The views of a scene show one set of named points, each view turned or mirrored, and shifted as a whole, with a little noise and some points left out.

Scene 1
View 1
pag: -1.31; -1.52; -1.02; -0.81; -0.83; -0.27; 1.27; 1.04; -0.92; 1.47; 0.74; -1.26; 0.55; -0.50; -1.02; 0.28; 2.34; -0.36; -3.06; -0.98; 1.63; -1.73; 0.01
Fam: -2.98; -1.82; 0.11; -3.18; -2.77; -2.16; 1.58; 2.32; -0.05; -0.71; -0.28; -0.17; -1.07; 0.15; 3.19; 3.23; -3.64; -0.60; -1.86; -0.47; 0.74; 0.04; 1.44
pog: -2.06; -1.30; 0.31; -2.65; -1.79; -1.13; 1.29; 2.60; 0.13; 0.44; -0.77; -0.91; -1.45; 0.40; 2.35; 3.02; -2.58; 0.32; -2.70; -1.47; 0.48; -0.34; 1.77
tapo: -1.51; 0.01; 0.21; -1.43; -0.22; -0.61; 1.76; 1.43; -0.44; -0.93; 0.32; -1.25; 0.42; 0.34; -0.28; 1.81; -1.09; -0.57; -4.89; -0.78; 0.16; -0.87; 1.94
setid: -1.49; -0.98; -0.84; -0.95; -1.00; -1.44; 1.68; 1.03; -0.93; 1.08; 1.22; -1.05; 0.85; -0.47; -1.14; 0.57; 1.23; -0.46; -2.34; -0.56; 1.68; -1.27; -0.07
nar: -1.88; -0.38; 0.58; -2.16; -1.05; -1.13; 1.67; 2.24; 0.18; -0.63; -0.41; -0.96; -0.69; 0.71; 1.42; 3.01; -2.85; -0.10; -4.04; -1.07; 0.02; -0.33; 2.27
Zoke: -2.20; -1.28; -0.18; -2.06; -1.24; -0.54; 1.63; 1.20; -0.82; -1.34; 0.26; -0.68; 0.51; 0.00; 0.96; 1.62; -1.09; -1.27; -4.29; -0.12; 0.62; -0.91; 1.47
Veva: -1.40; -2.09; 0.10; -2.01; -0.96; 1.13; 0.33; 2.35; -0.13; 1.29; -1.53; -1.66; -1.23; 0.38; 2.03; 2.00; 0.06; 0.72; -4.19; -2.39; 0.63; -1.17; 1.70
Tul: -1.70; 0.91; 0.38; -1.68; -0.87; -3.11; 2.58; 2.17; 0.24; -0.12; 0.86; -0.81; -0.36; 0.53; -0.39; 3.08; -3.25; 0.03; -2.54; -0.65; 0.22; -0.04; 1.73
Ribu: -1.57; -2.61; -0.65; -1.72; -1.62; 0.47; 0.49; 1.68; -0.68; 1.78; -0.62; -1.20; -0.56; -0.33; 1.20; 0.97; 1.45; 0.27; -3.08; -1.73; 1.29; -1.54; 0.54
nadaz: -1.51; -0.62; -0.83; -0.47; 0.04; 0.43; 1.94; -0.41; -1.75; -1.85; 1.55; -1.11; 2.71; -0.53; -2.27; -0.54; 2.31; -2.20; -5.76; 0.62; 1.35; -2.02; 0.63
pibag: -2.58; -2.14; 0.25; -2.92; -1.97; -0.01; 0.97; 1.89; -0.30; -1.29; -1.05; -0.81; -0.72; 0.33; 3.09; 2.58; -2.26; -0.75; -4.40; -0.81; 0.42; -0.62; 2.17
View 2
pibag: 3.08; -0.33; 2.17; 1.85; 1.20; 0.83; 0.73; 1.38; 0.12; -0.34; -0.01; 3.25; -0.55; -0.59; -2.32; 2.27; -1.24; -2.74; -0.60; -0.36; -0.92; -0.03; 1.34
Zoke: 2.03; -0.33; 2.49; 2.63; 0.79; 1.40; 0.87; 1.28; -1.01; -0.10; -0.51; 3.15; -1.31; -1.47; -1.80; 1.81; -0.29; -2.57; -0.01; -0.51; -0.86; -0.35; -0.01
Ribu: 1.29; 0.70; 2.07; 1.81; 1.01; -1.35; 1.00; 1.59; -0.51; 1.30; -0.86; -0.04; -0.74; -1.04; -3.63; 0.14; -0.23; -2.15; 0.19; -0.74; -0.31; -0.19; 1.22
Veva: 2.27; 0.06; 1.24; 1.25; 1.66; -0.81; 1.43; 1.31; 0.74; 0.69; 0.22; 1.07; -0.90; 0.35; -3.46; 0.45; -1.20; -1.95; -0.11; -0.59; -0.49; 0.09; 2.44
nadaz: -0.46; -0.61; 2.52; 5.54; -0.30; 1.84; 2.80; 0.65; -3.08; 0.47; -1.12; 1.93; -4.09; -1.63; -1.66; 0.50; 0.69; -1.75; 1.22; -0.63; 1.08; -0.21; -2.52
pog: 2.88; 0.02; 2.05; -0.23; 1.95; 0.30; 0.36; 1.60; 0.74; -0.02; 0.19; 2.97; 0.33; -1.24; -2.04; 1.47; -0.64; -2.52; -0.38; -1.08; -2.65; -0.08; 2.10
pag: 0.04; 0.60; 2.52; 2.13; 0.66; -0.68; 1.35; 1.46; -1.69; 1.55; -1.14; 0.14; -1.66; -2.11; -2.71; -0.30; 0.75; -1.85; 0.66; -1.21; -0.67; -0.30; -0.12
Tul: 1.49; -0.69; 2.43; -0.33; 2.14; 1.87; 1.21; 1.21; -0.28; 0.05; 0.14; 4.20; -0.88; -2.64; -0.01; 1.07; 0.86; -1.89; 0.33; -2.11; -4.17; -0.10; 0.65
setid: -0.22; 0.49; 2.74; 2.07; 0.81; 0.05; 1.40; 1.35; -2.06; 1.43; -1.36; 0.83; -1.64; -2.69; -1.90; -0.16; 1.36; -1.90; 0.86; -1.56; -1.33; -0.34; -0.66
Fam: 3.64; 0.24; 2.95; -0.20; 1.42; 0.77; -1.05; 2.01; 0.08; -0.46; -0.38; 4.06; 1.13; -2.26; -1.55; 2.76; -0.58; -3.32; -1.00; -0.65; -3.01; -0.41; 1.43
tapo: 1.35; -1.12; 1.90; 2.19; 1.46; 1.77; 2.26; 0.69; -0.50; -0.13; 0.17; 3.24; -2.21; -0.86; -1.09; 0.91; -0.06; -1.78; 0.47; -1.20; -1.30; 0.07; 0.19
nar: 2.29; -0.75; 2.11; 0.84; 1.76; 1.45; 1.13; 1.08; 0.11; -0.30; 0.21; 3.71; -0.94; -1.33; -1.21; 1.52; -0.31; -2.26; -0.05; -1.23; -2.38; 0.06; 1.08
View 3
Zoke: 0.97; -0.18; 1.96; 1.34; 0.85; 0.44; -0.87; 4.08; 0.01; 0.89; 0.09; 0.75; 1.79; 0.56; -0.08; -0.40; 1.75; 0.84; 1.12; 0.16; -1.80; -0.15; 0.87
Ribu: 0.70; -0.63; 3.55; -0.35; -0.16; 0.85; 0.14; 3.11; 1.40; -0.21; 0.16; 1.27; -0.42; 1.24; 2.46; -1.11; 1.15; 0.62; -0.62; 1.17; -0.84; 0.38; 0.66
setid: 0.63; 0.56; 2.07; 0.35; 0.98; 1.35; -0.32; 2.00; -0.57; 1.28; -1.49; -0.05; -0.41; 0.52; 2.14; -1.97; 2.20; 1.53; -0.89; 0.01; -0.59; 0.70; 0.53
pag: 0.44; 0.55; 3.24; 0.00; 0.43; 1.74; -0.44; 1.87; 0.24; 0.91; -1.19; 0.41; -0.43; 0.68; 2.88; -2.43; 2.26; 1.16; -1.33; 0.44; -0.69; 0.22; 0.40
Tul: 0.19; -0.52; 0.23; 2.23; 1.21; -1.09; -0.89; 3.59; -1.95; 2.29; -0.49; 0.09; 1.22; -0.29; -0.52; 0.47; 1.82; 1.60; 2.27; 0.04; -0.35; 2.57; 0.86
tapo: -0.03; 0.12; 2.44; 2.04; 0.37; 0.27; -2.10; 3.57; -0.61; 1.88; -0.23; 0.78; 2.35; -0.09; 0.54; -0.84; 2.67; 0.90; 1.17; 0.42; -0.90; 0.26; 0.35
pibag: 1.14; -0.76; 2.18; 1.36; 0.36; -0.10; -0.84; 4.89; 0.81; 0.35; 1.01; 1.42; 2.34; 0.85; -0.41; 0.32; 1.17; 0.49; 1.70; 0.58; -1.99; -0.46; 0.79
Veva: 0.10; -1.19; 3.95; 0.47; -0.76; -0.05; -0.84; 4.06; 1.71; -0.04; 1.25; 2.20; 0.90; 1.15; 1.68; -0.20; 1.01; 0.31; 0.81; 1.88; -0.65; 0.67; 0.53
Fam: 1.99; -1.35; 0.13; 1.08; 1.36; -0.88; 0.79; 5.12; -0.11; 0.20; 0.78; 0.88; 0.85; 0.96; -1.48; 1.50; 0.09; 0.95; 2.34; 0.07; -2.09; 1.07; 1.58
pog: 0.81; -1.35; 1.59; 1.18; 0.40; -1.08; -0.06; 4.55; 0.39; 0.39; 0.96; 1.53; 0.78; 0.68; -0.27; 1.17; 0.57; 0.82; 2.01; 0.98; -1.02; 1.60; 1.11
nadaz: 0.50; 2.14; 3.28; 1.35; 0.81; 2.95; -2.45; 1.97; -0.70; 1.93; -1.81; -0.59; 2.46; 0.08; 2.03; -3.64; 4.16; 1.10; -1.37; -0.82; -1.85; -2.40; -0.01
nar: 0.49; -0.64; 1.53; 1.97; 0.61; -0.53; -1.05; 4.26; -0.48; 1.57; 0.39; 0.93; 1.92; 0.15; -0.31; 0.39; 1.63; 0.99; 2.01; 0.55; -1.01; 1.04; 0.79
View 4
Tul: -2.02; -1.37; -1.23; -2.63; -0.02; 0.58; -0.83; -0.77; 3.22; -0.89; -0.82; 0.57; 1.41; 1.74; -1.63; 0.96; 2.08; -1.09; 1.18; -2.03; 2.37; -0.77; 0.59
Zoke: -0.40; -1.64; -1.03; 0.26; 0.16; 0.99; -2.28; -2.12; 2.86; 0.95; 1.87; -0.96; 1.40; 0.02; -1.21; -0.23; 2.20; -1.98; 1.41; -1.52; 1.41; 0.27; 0.50
nar: -1.79; -1.82; -0.92; -1.20; -0.55; 0.93; -1.67; -1.10; 2.88; -0.34; 1.29; -0.34; 1.74; 0.91; -1.11; -0.01; 2.34; -1.72; 1.06; -1.68; 1.48; -1.01; 0.79
pag: 0.51; -0.83; 0.23; 0.41; 1.73; -0.50; -4.54; -2.06; 0.84; 2.26; 1.41; -0.42; 1.53; 1.27; 0.36; 1.72; 3.33; -0.11; 1.11; -0.33; 1.29; 2.34; 0.13
Ribu: -0.41; -1.77; -0.23; 0.15; 1.03; -0.10; -4.53; -1.44; 0.73; 2.11; 3.14; -0.27; 2.04; 1.06; 1.70; 0.64; 3.13; -0.59; 0.48; -0.96; 0.91; 0.25; 0.70
Fam: -1.27; -2.32; -2.18; -0.92; -0.10; 1.06; -1.25; -1.25; 3.32; 0.78; 1.58; 0.43; 1.04; 0.20; 0.24; -1.02; 1.28; -2.08; 0.84; -3.18; 1.75; -2.64; 1.03
Veva: -1.93; -2.23; -0.16; -0.21; -0.62; 0.18; -4.07; -0.82; 1.14; 0.59; 4.02; -0.74; 2.68; 1.08; 1.21; 0.02; 3.39; -1.22; 0.18; -0.97; 0.49; -0.97; 1.00
pog: -1.99; -2.37; -1.41; -1.52; -0.40; 0.53; -1.90; -0.66; 2.44; 0.22; 2.11; 0.40; 1.83; 1.07; 0.67; -0.43; 2.16; -1.48; 0.35; -2.34; 1.42; -2.37; 1.11
tapo: -1.28; -1.26; -0.25; -0.65; -0.48; 0.71; -2.20; -1.63; 2.56; -0.40; 1.46; -1.12; 2.03; 0.81; -1.92; 0.53; 2.92; -1.59; 1.41; -0.68; 1.33; 0.94; 0.53
pibag: -1.18; -2.23; -1.10; -0.01; -0.66; 1.09; -2.20; -1.58; 2.76; 0.69; 3.02; -0.81; 1.81; 0.05; -0.35; -0.91; 2.25; -2.40; 0.95; -2.02; 1.01; -1.35; 0.96
nadaz: 1.35; -0.33; 0.57; 1.86; 1.11; 0.71; -3.70; -3.82; 2.26; 1.61; 1.30; -2.38; 1.44; -0.18; -3.05; 1.27; 3.35; -1.55; 2.38; 0.48; 1.32; 4.54; -0.38
setid: 0.39; -0.72; -0.30; -0.38; 1.92; -0.21; -3.72; -2.09; 1.29; 1.94; 0.37; 0.08; 1.28; 1.32; -0.24; 1.76; 2.64; -0.08; 1.46; -0.85; 1.65; 1.96; 0.22
View 5
pag: -1.21; 0.96; 0.11; -3.16; 2.61; 2.30; 2.40; 0.49; -0.98; 2.95; -2.03; 2.02; 1.77; -0.64; -0.38; 3.66; 0.03; 2.11; 1.32; 0.73; -1.81; 0.49; -1.26
Zoke: -1.14; 1.68; 0.33; -0.96; 0.91; -0.08; 0.10; 1.58; -0.28; 2.28; -1.83; 0.55; 0.83; -0.89; 0.10; 1.06; 1.01; 1.21; 1.40; -0.25; -2.21; 1.71; -2.24
setid: -1.05; 0.42; 0.57; -2.93; 2.53; 2.54; 1.09; 0.27; -0.89; 2.88; -1.69; 2.13; 1.56; -0.40; -0.68; 2.84; -0.04; 1.15; 1.17; 1.03; -1.29; 1.18; -1.24
Tul: -0.05; 1.15; 1.39; -2.27; 1.51; 1.41; -2.27; 1.24; 0.73; 2.36; -0.20; 0.40; -0.64; -0.69; -0.94; -0.20; 1.62; -1.65; 1.83; 0.57; -0.49; 1.31; -1.38
nadaz: -1.97; -0.62; 0.06; -3.16; 0.91; 0.43; 2.71; 2.36; -1.57; 2.36; -2.93; 1.13; 3.90; 0.72; 1.68; 1.60; -3.02; 2.38; 3.23; -1.06; -0.74; 2.68; -1.57
nar: -0.41; 2.14; 0.74; -1.52; 1.20; 0.25; -1.06; 1.87; 0.70; 2.43; -0.84; 0.01; -0.40; -1.17; -0.40; 0.45; 2.08; 0.04; 1.73; -0.14; -1.72; 1.08; -1.69
Ribu: -1.04; 2.36; -0.11; -2.28; 2.63; 1.55; 2.00; 0.77; -0.44; 2.91; -1.95; 1.44; 0.44; -1.58; -0.74; 3.70; 2.15; 2.61; 0.65; 0.73; -2.95; -0.20; -1.47
tapo: -0.77; 1.63; 0.56; -2.63; 1.18; 0.28; 0.13; 2.53; 0.27; 2.40; -1.29; 0.09; 0.62; -0.60; 0.21; 0.82; 0.63; 0.67; 2.58; -0.59; -1.28; 1.11; -1.37
Fam: -0.45; 2.49; 0.94; 0.71; 0.95; 0.21; -2.21; 0.22; 0.22; 2.22; -0.93; 0.53; -1.21; -1.74; -1.35; 0.38; 3.72; -0.13; -0.15; 0.69; -2.68; 1.60; -2.66
View 6
Veva: 0.50; 2.10; 0.96; 0.13; 0.88; 1.09; -0.11; -3.87; -3.09; 1.41; 2.40; -2.53; -0.72; 0.70; 0.45; -0.63; 2.46; -0.20; -0.43; -1.71; 0.03; -1.20; 2.27
pibag: -0.59; 2.55; -0.46; -0.28; 0.16; 1.13; 0.29; -2.00; -1.78; 1.99; 3.27; -2.20; -1.49; 1.19; -0.89; -0.79; 1.20; 0.10; -1.61; -1.87; -1.02; -0.49; 0.76
setid: -1.56; 2.69; 1.27; -0.56; -0.82; -0.51; -1.84; -1.66; -0.59; 0.45; -0.55; -0.45; 0.58; 1.89; 0.98; -1.23; 3.26; 0.29; -2.31; 0.50; 1.13; -0.12; 2.10
Zoke: -0.90; 2.98; -0.35; -0.59; -0.33; 0.53; -0.75; -1.34; -1.00; 1.85; 1.86; -1.51; -0.97; 1.62; -0.81; -1.52; 1.70; 0.72; -2.36; -0.88; -0.47; -0.09; 0.58
tapo: -0.04; 2.49; -0.62; -1.24; 0.83; 0.19; -1.69; -1.79; -1.14; 2.00; 2.15; -1.24; -0.75; 2.74; -1.25; -1.45; 2.65; 1.17; -1.67; -0.40; 0.61; 0.03; 0.71
nar: -0.75; 1.79; -0.65; -0.98; 0.80; 0.41; -0.81; -1.44; -1.31; 1.39; 3.65; -0.97; -1.52; 2.29; -1.03; -0.31; 2.16; -0.09; -1.88; -1.03; 0.03; -0.16; 0.54
pog: -0.68; 1.56; 0.17; -0.23; 0.62; 0.96; 0.26; -2.42; -2.29; 0.91; 3.88; -1.44; -1.48; 1.41; -0.10; 0.23; 1.70; -1.03; -1.20; -1.79; -0.43; -0.59; 1.39
Ribu: -0.43; 2.57; 1.75; 0.33; -0.22; 0.64; -0.32; -3.37; -2.25; 0.86; 0.36; -2.07; 0.13; 0.41; 1.44; -0.87; 2.66; -0.18; -1.24; -0.92; 0.18; -0.91; 2.79
nadaz: -0.22; 4.62; 0.06; -1.27; -0.79; -0.34; -2.73; -1.42; 0.28; 2.72; -2.28; -1.77; 0.77; 2.17; -0.93; -3.90; 2.84; 3.45; -2.91; 0.86; 0.79; 0.08; 0.79
Fam: -2.33; 1.56; -0.18; -0.13; -0.46; 0.86; 0.80; -0.71; -1.31; 0.63; 4.54; -0.61; -2.04; 1.34; -0.18; 0.75; 0.48; -1.86; -2.37; -1.99; -1.36; -0.11; 0.55
pag: -0.88; 2.97; 1.73; -0.19; -0.62; -0.14; -1.76; -2.56; -1.14; 0.80; -1.12; -1.25; 0.79; 1.26; 1.11; -1.69; 3.41; 0.67; -1.82; 0.38; 1.08; -0.49; 2.54
Tul: -1.50; 1.03; -0.75; -1.51; 0.85; -0.41; -1.60; -0.55; -0.69; 0.67; 3.97; 0.64; -1.49; 3.42; -0.79; 0.50; 2.79; -0.90; -2.11; -0.23; 0.85; 0.55; 0.43

Which points are out of place in each view (at most two, in the order of its rows)? Write none if all are in place.
view 1 | nar, pibag
view 2 | pag
view 3 | Zoke
view 4 | Fam
view 5 | nadaz
view 6 | pog
